Each row is a point on a landscape with many valleys, with its height.
From any point a ball rolls to the lowest of the 2 points nearest to it. It stops when none of these is lower. Distance is the straight distance between rows; heights are no part of it.
j_567 (h 577): [139  81 107 108 139 112 174 144 116 164 118 162 108 126 157 185  89 127
 158 152  87 115]
j_882 (h 401): [143  74  71 141  91  99 100 166 155 132 143  88 115 120 109 105 138  98
  99 128 116  41]
j_561 (h 386): [158 125  95 111 130 150  83  94 182 127 168 123 118 122 113  87 180 132
  62  91 114 138]
j_26 (h 664): [ 92 106 165 155  94 148 154 152 129 127 128 135 159  86 176 151  92 103
 149 104 144 123]
j_982 (h 517): [145 161  84 103 123  95  80 139 120  86 124 115 165 134  45 102 160 132
  88 139 164  98]
j_932 (h 800): [ 81 152 151 159 118 123 148 130 124 111 118 100 179  98 150 157  97 103
 168 127 185 127]
j_425 (h 331): [140 170 147 112 162 135  97  90 128 110 119 122 117 161 107  92 150 157
 118 115 146 183]
j_468 (h 586): [156 148 164 124 127 150 125 149  30 153 143 110  66 200  73  55 132 129
 163 159  90 103]
j_451 (h 792): [122 149 141 126 151 160 104  91 176 120 157 133 132 103 144  96 165 147
  78  92 123 185]
j_97 (h 421): [139  99 157 107 135 157 149  88 119 159 127 209  83 151 150 127 133 156
 126 120  83 196]
j_949 (h 787): [137 143 129 105 153 155 114  97 167 131 158 147 123 107 138 115 162 148
  83  94 109 177]
j_380 (h 742): [124 152 193 148 130 127 139 151  62 135 120 115 126 157 132 129 111 106
 201 150 155 127]
j_686 (h 385): [144  94  74 124 130 102 123 135 166 124 124 104 122 121 130 134 135 122
 108 131 121  82]
j_953 (h 849): [101 134 159 150 118 127 125 141 137 117 122 106 156 114 144 129 109 114
 150 117 166 126]
j_946 (h 899): [ 82 145 167 169  86 121 107 144 156  94 124  90 173 104 136 110 114 104
 127 123 192 112]
j_654 (h 786): [103 119 135 157  75  94  83 165 154 100 122  83 146 102 115  99 124  91
 128 144 172  60]
j_227 (h 532): [129 146 108 144  92  90 102 168  98 115 133  87 130 144  61  86 134  97
 131 174 140  43]
j_343 (h 734): [119 116 137 127 137 135 134 125 168 129 135 124 149  98 165 145 126 125
 108 100 123 143]
j_762 (h 347): [168 144  77 100 138 127  74  91 123 127 141 115 128 178  59  80 194 150
  73 123 127 134]
j_558 (h 769): [101  86 171 151  67 176 149 120 162 124 152 179 139  73 188 110 144 134
  68  87 110 160]
j_868 (h 353): [124 136 178 155  92 170  94 134 168 119 159 131 127 101 141  60 162 127
  68  75 141 149]
j_554 (h 298): [119 119 136 111 153 153 182  94 105 151 122 187 133 123 168 181 106 164
 145 121 106 194]
j_857 (h 440): [148  99 141  98 131 173 124  81 145 149 147 210  83 126 143 117 168 148
  89 113  75 194]
j_786 (h 725): [131 152 196 145 115 132 129 152  67 141 127 113  99 160 124 100 108 109
 189 148 140 126]
j_490 (h 623): [144 148 202 143 104 147 123 169  44 146 138 108  81 177  98  76 117 103
 173 149 119 112]
j_795 (h 818): [118 179 124 109 158 119  97  93 176  86 126 122 161 125  98 119 164 152
  90 126 161 178]
j_822 (h 520): [151 131 106 134 109 120  98 147  82 138 138  97 106 182  56  65 150 133
 113 148 117  79]
j_636 (h 711): [124 118 137 125 138 132 162 143 118 144 119 137 132 119 160 167  97 128
 161 131 129 132]
j_137 (h 311): [111 120 123 116 161 155 198  94 120 138 119 174 156 104 170 200 101 152
 147 118 113 190]
j_958 (h 781): [126 133 139 117 142 156 133 106 162 130 153 152 131 100 165 136 145 143
  97 100 110 180]
j_463 (h 354): [140  92  64 113 151 102 128 135 170 139 127 118 116 121 146 162 125 121
 113 132 103  92]
j_559 (h 636): [135 118 162 155  74 126 100 177 113 127 134  84 109 131 114  82 121  87
 144 132 143  82]
j_675 (h 499): [165 100 188 133  87 174 111 141  97 147 141 162  68 148 114  54 146 137
 110 101 103 145]
j_850 (h 250): [130 149  71 119 127  82 107 148  80 125 133 105 129 174  44 105 139 118
 124 190 125  54]
j_373 (h 299): [160 101  61  87 176 111 142 119 156 147 129 143 100 137 138 172 132 143
 109 140  77 122]
j_12 (h 448): [118 151 105 120 160  82 134 130 126 123 109 107 136 152 117 154 115 125
 158 161 145 121]
j_608 (h 518): [170  86 177 130  72 169 100 152  92 141 139 154  65 148 109  56 138 124
 109 102 101 120]
j_122 (h 606): [112  80  96 117 145 132 184 123 151 150 115 155 146  84 177 221  92 133
 146 131 109 136]
j_347 (h 114): [143 146 122 135  98 127  60 117 125 103 128 105 138 147  54  46 170 135
  78 112 164 114]
j_457 (h 424): [154 133  98  82 198 120 137  99 138 145 126 142 106 157 137 169 135 151
 129 137  99 158]
j_763 (h 383): [102  90 150 143 108 167 184  84 126 145 127 213 122 111 179 150 126 148
 124 109  97 202]
j_477 (h 292): [147 179 140 118 130 130  70 108 117 102 124 122 125 160  58  52 176 154
  96 110 158 155]
j_897 (h 359): [179 127 126  90 160 153 132 102 100 152 136 166  70 177 117 119 145 157
 130 126  72 162]
j_415 (h 592): [149 111 188 155  65 145 103 178 100 140 138 114  81 136 111  60 120 100
 134 124 126  91]
j_985 (h 645): [150 142 224 149  90 157 118 172  44 134 132 121  74 170 106  63 113 106
 173 137 133 120]
j_165 (h 235): [137 146 116 128 128 129  83  93 159 114 134 106 127 137  84  80 176 142
  84 101 148 135]
j_655 (h 390): [176 112  78  77 180 135 131  98 129 151 138 153  86 159 125 154 145 157
 110 130  68 150]
j_405 (h 396): [135  93  78 143  90  94  99 162 136 133 132  87 111 117 105 109 132 100
 118 148 113  26]
j_633 (h 231): [143 122 113 148  85 137  58 126 145 108 143  96 129 137  69  39 176 123
  65 101 153 106]
j_618 (h 375): [188 144 124  95 165 150 120 107  82 150 134 146  78 188 101  94 151 164
 127 124  87 168]
j_217 (h 571): [137 187  95 102 129  86  86 138  99  90 111 119 161 140  45 117 149 126
 106 143 172 104]
j_592 (h 746): [114 134 171 153 125 138 171 148  67 138 120 131 152 118 158 172  86  93
 225 146 149 124]
j_523 (h 317): [133 140  52 117 143  82 120 137  99 126 128 112 137 177  51 117 141 126
 112 183 124  58]
j_89 (h 400): [120 104 175 123 125 167 166  93 101 155 118 205 117 128 169 154 109 162
 141 114 103 198]
j_637 (h 613): [140 186  83  89 153  74  97 136 102  82 108 119 160 135  54 136 143 138
 115 168 168 104]
j_580 (h 778): [105 116 145 150  94 175 169 106 157 127 150 188 158  63 195 151 141 143
  85  91 105 193]
j_414 (h 867): [110 112 137 150 116 122 140 163 131 143 124 111 145 107 155 160 101 102
 167 136 149 100]
j_64 (h 885): [ 96 133 157 165  90 117 105 149 171 103 129  96 165 102 133 104 125 114
 108 110 172 112]
j_173 (h 831): [110 113 187 179  65 145  95 168 152 108 145 104 136  92 153  79 113  90
 118  95 158  94]
j_297 (h 767): [ 70 132 122 172 107 134 163 128 182 102 130  98 205  54 180 166 110 119
 104  98 156 136]
j_269 (h 262): [153 124  80 114 138 107  97 116 142 121 127 106 116 148  93 101 151 132
  99 130 122 114]
j_224 (h 843): [100 132 196 171  76 148 102 160 149 116 147 108 138 104 143  74 120 108
 110  89 162 121]
j_748 (h 316): [154 112  74 128 123 115 101 138 146 134 139  99 118 142  93  97 150 129
 103 134 117  82]
j_154 (h 793): [141 146 102 108 158 137 104  91 179 128 145 128 127 122 132 122 168 144
  85 107 120 163]
j_8 (h 633): [ 94  72 147 152  68 133 160 169 127 136 124 150 142  78 180 171  83  83
 162 129 128  81]
j_901 (h 676): [107 105 170 137  96 144 141 157 132 134 128 136 134 107 158 136 103 115
 142 111 138 114]
j_747 (h 345): [125  98 122 110 152 133 170 118 125 158 119 184 119 123 168 193 103 146
 143 130  97 162]
j_28 (h 802): [104 118 153 171  59 112  83 162 161 102 126  82 145  99 119  88 123  88
 113 117 174  74]
j_135 (h 351): [114 157 125 113 200 134 174  94 116 135 120 139 159 134 155 191 110 157
 161 126 134 190]
j_342 (h 726): [117 107 126 126 140 132 134 130 159 133 126 127 138 110 161 161 109 129
 130 122 122 135]
j_499 (h 377): [ 95  76 136 142 117 164 198  85 135 149 120 212 129 101 184 173 114 150
 135 121  89 198]
j_125 (h 342): [141 176 146 121 152 141  83  92 124 113 125 126 119 163  81  65 166 159
 104 107 153 179]
j_467 (h 272): [163  76  71  82 150 120 139 117 150 151 131 164  88 131 143 174 134 137
 104 134  65 121]
j_529 (h 162): [123 158  96 120 124  84 115 152  81 108 125 102 127 165  59 116 131 113
 146 198 138  64]
j_194 (h 757): [ 81 153 131 166 121 143 166 120 174 102 133 106 202  69 183 148 113 137
 103  99 156 156]
j_267 (h 315): [142  94  96 118 120 105 132 166 131 140 127 119 104 125 137 147 111 122
 137 146 102  66]
j_180 (h 741): [102 133 130 138 142 142 142 114 182 120 151 124 168  94 165 144 134 137
  90  97 124 162]
j_607 (h 328): [156 118 136  85 172 144 150  96 113 156 125 187  97 157 146 161 133 162
 136 124  85 191]
j_635 (h 616): [124 111 142 159  71 102  97 175 124 122 127  82 115 119 115  94 120  78
 138 136 145  58]
j_172 (h 736): [120 120  88 139 121  79 123 159 131 119 121  88 135 129 110 139 124  96
 149 168 133  47]
j_121 (h 455): [158 152 123  98 181 131 132 104 111 143 120 143 102 168 125 134 133 158
 139 130 105 164]
j_928 (h 456): [143 147 103 117 129 100 103 127 106 127 117 102 120 163  73  94 144 133
 119 147 133 103]
j_950 (h 719): [123 105 120 118 146 118 155 136 141 146 123 138 143 114 161 175 104 127
 147 130 125 128]
j_364 (h 604): [157 144 187 130 108 143 125 156  43 152 138 117  65 186  86  67 115 120
 176 159 106 106]
j_398 (h 764): [108  92 167 152  77 168 135 141 172 128 150 160 141  69 177 108 135 126
  74  84 115 137]
j_409 (h 420): [164 166 133 113 150 135 109 116  80 138 123 111  91 195  75  70 150 152
 132 136 122 142]
j_657 (h 805): [119 133  90 103 188  91 160 118 146 133 111 116 149 134 146 206 109 136
 155 154 134 132]
j_29 (h 324): [127 131 164 142 113 161  96 112 172 108 158 128 124 100 136  76 166 137
  72  80 128 150]
j_921 (h 384): [110 126 195 167  77 168  93 145 153 119 158 123 123  98 143  54 142 119
  85  69 143 134]
j_485 (h 355): [136  91  88 131 106 100 118 173 134 142 130  96 108 122 130 126 114 105
 137 145 109  41]
j_783 (h 817): [110 105 170 172  57 132  91 178 151 107 138  88 128 104 135  83 118  81
 117 110 161  69]
j_735 (h 615): [117  98 101 114 150 123 162 128 163 138 122 146 148  90 170 197 107 132
 129 119 113 131]
j_282 (h 785): [ 89 141 151 162 105 181 198 115 124 105 133 168 170  65 202 150 106 144
 121  96 127 178]
j_50 (h 758): [120  96 157 134  87 158 112 136 176 125 149 156 123  84 167 108 136 124
  71  79 110 133]
j_96 (h 589): [123 119 110 162  67 100  94 179 122 120 136  79 116 128  98  86 132  83
 138 162 135  35]
j_411 (h 547): [148 138 115 129 125 131 111 148  67 147 143  98  97 198  57  63 140 121
 134 163 103  78]
j_787 (h 449): [140  93 198 150  66 183  89 152 132 123 155 148  88 112 132  46 150 122
  84  75 124 138]
j_833 (h 437): [127 165 158 148  85 101  93 163  85 102 121  95 122 152  73  87 137  93
 156 168 162  85]
j_76 (h 314): [140 117 142  98 167 141 166 103 103 155 116 181 109 145 156 166 114 157
 151 117 100 192]
j_334 (h 763): [122 111  80 120 155 103 126 119 188 129 126 108 146  98 147 173 127 129
 110 129 132 113]
j_143 (h 597): [118  79  99 116 142 115 180 147 139 147 113 150 142  98 173 208  85 118
 159 141 102 112]
j_301 (h 357): [116  76 127 118 124 137 177 112 140 153 119 188 127 108 176 189 103 141
 134 121 100 160]
j_452 (h 140): [140 147  88 109 166 101 112 103 148 113 117 113 124 148 105 135 146 146
 114 132 132 138]
j_332 (h 809): [ 99 137 132 141 151 155 197 109  97 127 113 143 172  96 169 198  79 132
 188 125 143 163]
j_43 (h 789): [ 77 129 146 175  97 175 197 126 129 108 130 152 179  57 197 165  92 125
 126  88 134 154]
j_23 (h 667): [148 125 212 147  87 150 113 164  73 140 129 123  84 154 120  62 120 108
 160 125 129 116]
j_878 (h 376): [175 118  96  78 176 132 135 107 106 160 132 157  82 171 122 135 139 149
 121 131  77 149]
j_595 (h 397): [179 159 128 106 159 153 108 106  71 151 133 127  81 204  74  68 158 163
 126 130 100 160]
j_437 (h 799): [ 89 112 130 148 128 153 186 126 129 125 126 134 177  81 179 190  84 123
 158 108 141 139]
j_996 (h 493): [126 153 124 144  88  95  94 163  79 113 121  88 126 156  61  83 135  97
 144 180 149  67]
j_136 (h 531): [117 133  86 128 158  81 155 155 116 146 112 112 126 141 141 182 101 104
 185 193 114  67]
j_848 (h 233): [115 146 141 140 102 129  78 111 170  86 138 104 145 108 103  70 163 130
  73 100 157 129]
j_316 (h 450): [152 157 149 122 130 130  99 125  91 126 122 109  98 176  80  72 145 143
 138 133 139 137]
j_526 (h 478): [109 149  92 122 157  70 136 133 128 116 104 107 153 141 122 178 106 116
 166 181 146 102]
j_323 (h 568): [154 152 139 129 124 131 116 150  52 144 131  98  80 198  56  59 137 124
 156 157 105  99]
j_139 (h 777): [ 69 139 121 164 120 122 156 127 170 106 125 101 203  63 167 171 101 116
 127 120 164 123]
j_811 (h 406): [159 147  63 105 132 103  84 107 126 118 128 118 140 162  49  91 183 151
  75 136 142 124]
j_692 (h 654): [ 98  97 160 157  94 129 154 166 113 138 121 123 149  92 168 157  91  94
 171 122 144 107]
j_333 (h 322): [104 119 119 134 141 172 208  95 127 130 113 177 157  81 181 194 100 150
 144 112 109 182]
j_220 (h 813): [119 133 107 120 167 102 160 138 131 141 108 110 143 126 154 192  98 125
 172 146 141 128]
j_974 (h 869): [ 74 152 185 187  78 144 120 145 152  94 134 105 181  87 154  94 121 113
 114  92 187 134]
j_687 (h 349): [151 124  81 104 168 108 123 114 149 133 120 118 112 141 127 157 131 141
 122 130 101 129]
j_223 (h 457): [151 171  97  85 202 117 127  84 120 125 120 126 112 181 110 135 150 163
 131 141 117 171]
j_202 (h 332): [138 114 119  97 168 124 158 120 129 150 114 162 119 130 161 188 118 149
 142 130 102 158]
j_626 (h 422): [120 162 123 118 161  90 126 111 128 122 109 112 138 149 123 137 127 136
 153 154 158 138]
j_153 (h 559): [122 124  94 150  92  90  94 161 112 119 129  84 129 140  76  93 134  94
 117 166 135  29]
j_701 (h 333): [ 91 111 138 144 114 175 198 100 126 126 130 183 159  72 186 179  96 141
 133  98 113 180]
j_806 (h 718): [123 138  87 127 136  81 120 150 130 119 111 101 125 134 103 146 122 114
 145 167 138  83]
j_32 (h 803): [ 93 124 131 145 143 163 203 117 118 122 115 140 187  70 186 207  75 125
 179 121 142 146]
j_650 (h 356): [137 110 118 140  94 141  75 124 181 115 154 101 127 106 115  68 165 118
  63  81 126 106]
j_997 (h 677): [118 157  91 117 127  69 106 136 133  95 105 110 151 126  79 143 124 121
 125 170 160  91]
j_528 (h 743): [135 104 109 118 136 137 115 116 188 128 144 129 130  97 151 133 141 130
  87 101 105 133]
j_418 (h 62): [126 161 120 132 121  86 115 151  90 115 112  94 117 156  84 114 123 104
 162 184 137  74]
j_838 (h 391): [104  92 169 142 106 175 186  95 108 153 115 206 118 115 170 147 109 151
 144 107 106 188]
j_273 (h 819): [116 127 111 123 171 114 181 130 115 145 112 126 154 116 156 207  89 127
 181 142 134 135]
j_249 (h 858): [112 122 156 150 111 116 127 155 132 130 124 107 142 121 150 134  99 107
 157 133 156 108]
j_944 (h 423): [170 115 105  96 155 156 103  90 157 147 162 152  95 126 127 114 169 146
  78  98  88 168]
j_987 (h 820): [115 134 128 114 172 132 180 116 102 141 109 143 153 119 165 200  92 136
 187 135 127 162]
j_9 (h 367): [117 174 131 110 196 127 158  98 121 127 118 122 149 149 144 177 116 163
 156 132 143 178]
j_54 (h 434): [165 106 110  86 146 161 118  84 155 150 155 187  88 132 134 123 166 147
  83 107  71 184]
j_562 (h 748): [ 95 149 131 150 135 139 153 113 176 110 141 120 185  77 178 151 125 144
  88  98 137 174]
j_71 (h 417): [139 160  87 109 144  95 105 126 111 116 105 112 131 156  79 118 141 129
 127 164 139 101]
j_593 (h 318): [132 131 128 106 175 144 161 108 132 146 122 156 137 126 163 182 110 152
 148 120 113 171]
j_989 (h 285): [152 137  93 114 131 131  74  97 139 118 141 108 128 150  79  79 185 143
  79 105 137 140]
j_213 (h 706): [130 138 213 154  91 140 130 169  63 142 132 118 102 143 131  98 105  95
 185 127 149 126]
j_453 (h 720): [111 116 137 133 136 123 167 143 109 143 117 124 144 112 165 177  89 111
 189 139 143 120]
j_312 (h 471): [160 158 110  84 195 126 134 105  86 150 115 138  92 196 112 127 128 155
 149 140  93 162]
j_363 (h 700): [124 125 152 129 128 123 138 155 102 141 125 127 124 134 151 150 105 115
 171 141 131 121]
j_195 (h 392): [121 169 128 110 180 108 136 101 123 125 108 122 143 150 121 151 120 156
 151 139 148 167]
j_927 (h 801): [134 154  83 100 170 124 104  75 196 112 137 121 143 123 116 139 168 147
  80 117 125 168]
j_793 (h 416): [126 112 206 161  68 179  92 159 146 120 153 133 102 108 139  50 134 108
  86  80 141 132]
j_634 (h 251): [163 157  97 106 164 120  94  92 123 123 124 124 111 172  79  88 165 149
 106 125 121 148]
j_631 (h 774): [110 113 159 153  91 170 156 122 161 129 152 178 148  77 183 128 132 141
  86  88 108 173]
j_539 (h 300): [146 173 130 105 170 119 113  94 115 120 122 120 116 172  98 109 149 158
 127 125 139 163]
j_404 (h 773): [118 115  71 117 171  87 142 130 178 122 114 109 144 109 144 190 117 126
 133 149 134 107]
j_307 (h 779): [115 119 154 135 121 162 144 114 161 133 149 164 142  88 173 138 137 143
  92  92 113 173]
j_58 (h 570): [154  88 177 144  55 152 101 180  89 138 147 121  81 139 105  53 126 101
 132 124 103  75]
j_465 (h 686): [137 131 205 145 102 153 119 159  87 135 126 129  99 138 129  93 114 120
 164 123 138 133]
j_568 (h 646): [124 170  84  99 140  70 101 146 103  88 103 116 158 136  62 144 130 115
 125 177 170  84]
j_509 (h 310): [137 112 126 142  80 148  66 122 165 105 158  96 127 115  95  49 170 119
  60  80 145 106]
j_41 (h 475): [177 163  88  88 190 127 115  84 107 139 124 122 101 196  95 114 156 162
 127 137 104 160]
j_66 (h 701): [123 131  74 123 138  78 111 138 146 113 114 105 141 130  96 139 126 119
 120 165 148  79]
j_600 (h 374): [139 144  70 111 144  81 117 133 105 119 116 104 126 164  78 122 131 121
 132 173 129  78]
j_883 (h 751): [129 101 139 131 112 147 117 127 181 128 153 141 124  89 154 123 146 128
  78  87 115 133]
j_873 (h 614): [138 122 183 157  86 135 106 179  97 131 134 107 100 137 121  78 122 101
 148 124 141  95]
j_471 (h 334): [144 180 127  95 171 125 107 103  90 120 109 125 113 192  78  88 146 164
 134 139 142 167]
j_311 (h 756): [117 144 184 152 128 128 148 147  76 142 114 118 134 135 145 157  97 103
 211 143 152 130]
j_486 (h 287): [124 144 142 145 119 143  89 113 181 102 151 111 141 103 120  82 160 130
  78  92 146 139]
j_252 (h 544): [163  79 181 147  49 163 107 170  81 147 139 143  67 146 102  50 134 114
 111 115 103  96]
j_922 (h 323): [147 111  63 101 172 101 135 123 160 134 128 124 111 135 136 171 127 134
 124 144  95 112]
j_581 (h 246): [163  77  79 101 141 120 143 140 136 149 129 159  83 136 133 163 120 132
 111 137  75 104]
j_674 (h 407): [166 124  79  80 193 124 135  86 144 150 132 138 101 147 132 168 142 157
 110 126  83 167]
j_192 (h 563): [139 110 108 107 151 105 162 153  97 159 116 152 104 145 152 179 102 124
 176 162  99 109]
j_537 (h 291): [110 161 181 159 106  98 111 157  77 120 109  99 135 150 112 113 116  81
 195 169 160  91]
j_375 (h 462): [147 147  76 111 131 102  76 115 131  99 122 109 155 142  43 104 173 139
  69 140 156 109]
j_519 (h 784): [112 133  55 108 176  73 136 121 164 120 106 110 142 129 121 186 125 136
 127 162 140 113]
j_212 (h 797): [117 167 139 130 152 146 119  89 178 114 152 126 153 101 152 115 157 152
  80  96 136 188]
j_859 (h 335): [126 143 120 107 198 137 172  89 138 136 126 149 150 119 163 200 115 163
 141 118 125 193]
j_159 (h 477): [147 108 200 143  84 181 101 138 123 136 145 161  79 125 126  56 139 132
 102  92 115 149]
j_782 (h 625): [ 96  65 139 152  85 135 174 151 141 142 124 159 150  77 184 177  84 102
 152 120 128 106]
j_407 (h 587): [119  71  99 110 133 113 182 143 125 163 107 175 112 115 171 210  92 126
 158 157  94 115]
j_753 (h 488): [145 134 110 134 109 112  99 139 107 129 129  95 114 165  74  78 149 128
 114 146 133  88]
j_37 (h 872): [108 134 143 144 110 115  98 135 167 104 118  97 151 113 119 108 126 121
 113 124 161 114]
j_124 (h 618): [102  79 129 142 110 134 177 148 138 148 116 159 151  84 179 191  88 118
 151 116 123 121]
j_181 (h 286): [160 144 114 102 151 136  99 101 128 131 137 128 104 157 102  95 165 143
 100 116 113 150]
j_895 (h 643): [106  77 166 154  72 138 159 168 109 138 125 156 133  92 173 157  88  94
 169 129 131 105]
j_993 (h 319): [157 128 107 112 150 132 104 111 142 135 138 121 112 141 117 117 148 143
 111 120 123 138]
j_728 (h 408): [155 115 101 103 143 161  94  94 177 133 168 140 106 114 125 103 175 138
  69  94 102 161]
j_839 (h 350): [150 118  94 102 151 123 113 123 146 131 132 115 109 135 126 134 137 135
 116 124 103 116]
j_893 (h 228): [120 152 173 156 110 104 120 158  73 127 122  95 113 162 113 114 115  92
 194 179 141  82]
j_109 (h 888): [ 72 149 183 181  71 129 102 150 150  85 131  91 179  94 135  88 117  98
 115 111 197 115]
j_314 (h 548): [130 119 100 113 160  91 168 161 105 156 123 130 112 137 148 185  99 110
 180 180 101  78]
j_438 (h 358): [144 111  95 129 114 139  88 105 187 119 158 110 129 112 109  88 174 131
  69  90 119 125]
j_422 (h 223): [150 158 123 124 113 123  69 106 110 101 126 112 122 163  55  55 175 145
  91 121 153 133]
j_613 (h 816): [ 82 166 159 159 112 117 132 135 123  94 115 108 187 107 131 139 112 109
 166 144 198 130]
j_711 (h 274): [152  77  86 102 127 114 139 149 136 145 122 139  93 125 141 151 120 128
 122 138  84  87]
j_352 (h 812): [134 165  96 104 166 114  98  84 171 105 131 118 150 135  98 133 161 147
  86 130 148 167]
j_330 (h 780): [ 97 133 146 160 101 177 192 102 144 107 134 179 167  53 201 152 123 149
  97  94 109 189]
j_31 (h 486): [173 159  94  91 184 127 127 109  97 143 124 128  87 190  99 122 141 155
 129 145  99 142]
j_410 (h 728): [109 110 123 133 139 128 187 140  89 150 113 140 147 111 176 206  81 109
 205 151 132 115]
j_740 (h 158): [122 153 140 135 116 122  78 103 160  92 128 113 142 128  87  75 164 136
  84 109 171 133]
j_825 (h 410): [125  94 168 123 126 161 167  93  99 162 121 212  92 154 164 142 120 161
 152 116  90 206]
j_662 (h 360): [146  93  70 129 115 109 105 147 153 136 129  99 109 126 119 114 141 114
 105 134 113  64]
j_348 (h 612): [ 99  83 115 132 123 143 193 124 137 143 113 165 153  79 185 207  91 130
 150 124 115 140]
j_738 (h 835): [ 96 152 179 156 112 119 126 137 130 105 116 110 169 116 126 119 112 113
 147 126 189 136]
j_683 (h 204): [156 146  79 103 151 110  99 100 129 121 123 114 122 164  82 113 158 148
 102 132 124 135]
j_560 (h 156): [128 159 154 134 120 105 115 150  81 125 121  94 102 161 100 106 121 107
 172 175 130  90]
j_244 (h 479): [157 141 135 115 145 136 111 128 106 139 126 116  96 163 106  91 139 143
 129 127 124 133]
j_794 (h 752): [135 101  83 118 140 117 114 122 191 129 141 118 134 100 136 149 139 133
  94 113 117 113]
j_95 (h 754): [109 123 106 153 100  67 110 166 143 106 118  88 144 115 114 137 122  83
 153 173 157  46]
j_898 (h 439): [146 161 111  95 202 121 137  95 131 141 112 133 116 164 126 152 129 159
 141 131 120 169]
j_304 (h 860): [107 139 134 142 121 113 116 132 149 114 112  99 146 123 126 126 119 116
 135 133 159 118]
j_784 (h 368): [ 93  72 114 128 126 157 191  93 143 148 120 198 137  98 180 197 106 147
 125 124  91 174]
j_689 (h 768): [102 116 122 168  83  79 102 168 147 107 124  84 152 103 125 131 122  79
 144 162 169  55]
j_6 (h 505): [106 139  81 125 150  68 139 141 123 127 104 104 137 142 121 182 105 111
 168 199 136  67]
j_57 (h 795): [112 149  74 105 185  80 146 108 169 121 100 114 155 131 129 200 122 139
 133 157 141 142]
j_517 (h 788): [ 75 141 134 157 119 126 155 133 152 105 115 102 203  83 161 165 100 115
 155 124 176 121]
j_62 (h 806): [122 171 135 122 157 131 109  89 167 105 134 124 151 127 126 113 156 149
  94 108 143 183]
j_19 (h 794): [ 87 120 135 161 106 166 186 124 134 107 121 138 187  58 186 179  82 123
 144 102 145 141]
j_697 (h 856): [ 91 145 199 170  87 154 117 144 152 101 140 116 154  96 158  93 126 119
 107  86 170 140]
j_840 (h 500): [163 143 109  97 162 129 116 111  99 135 125 118  93 185 100 100 144 146
 126 134 108 132]
j_225 (h 366): [117 169 183 166  88  91 105 161  75 103 118  90 132 151  88  95 126  87
 177 169 165  84]
j_534 (h 431): [154 113 150  96 138 160 132  91 129 155 139 193  89 135 146 126 149 154
 101 111  83 191]
j_696 (h 343): [166 133 138  80 180 149 141  98  94 160 123 173  84 176 129 137 134 166
 136 125  82 185]
j_957 (h 814): [113 138 148 121 158 157 190 111  86 144 116 160 153 116 167 189  81 143
 189 120 134 177]
j_886 (h 737): [117 124 153 142 126 130 184 143  75 139 107 139 150 117 163 196  77 104
 225 143 138 115]
j_158 (h 687): [128 113 169 132 105 136 141 160 114 143 120 132 111 123 150 128 105 117
 157 122 124 120]

Call two points neighbours if one is among the 2 nearest of the other. Go from one point of each pair to the other, from neighbour to neighbour, staying as low as possible. Name the highest point that can't be avoided.
j_631 and j_539 -> j_282
j_593 and j_539 -> j_857
j_418 and j_347 -> j_311
j_554 and j_347 -> j_409
j_581 and j_452 -> j_687
j_418 and j_740 -> j_559
j_539 and j_347 -> j_125

Where does a ball stop that starts at each point below?
j_987 -> j_631
j_54 -> j_347
j_985 -> j_418
j_635 -> j_418
j_738 -> j_636
j_314 -> j_593
j_173 -> j_740
j_273 -> j_528
j_857 -> j_593
j_252 -> j_740
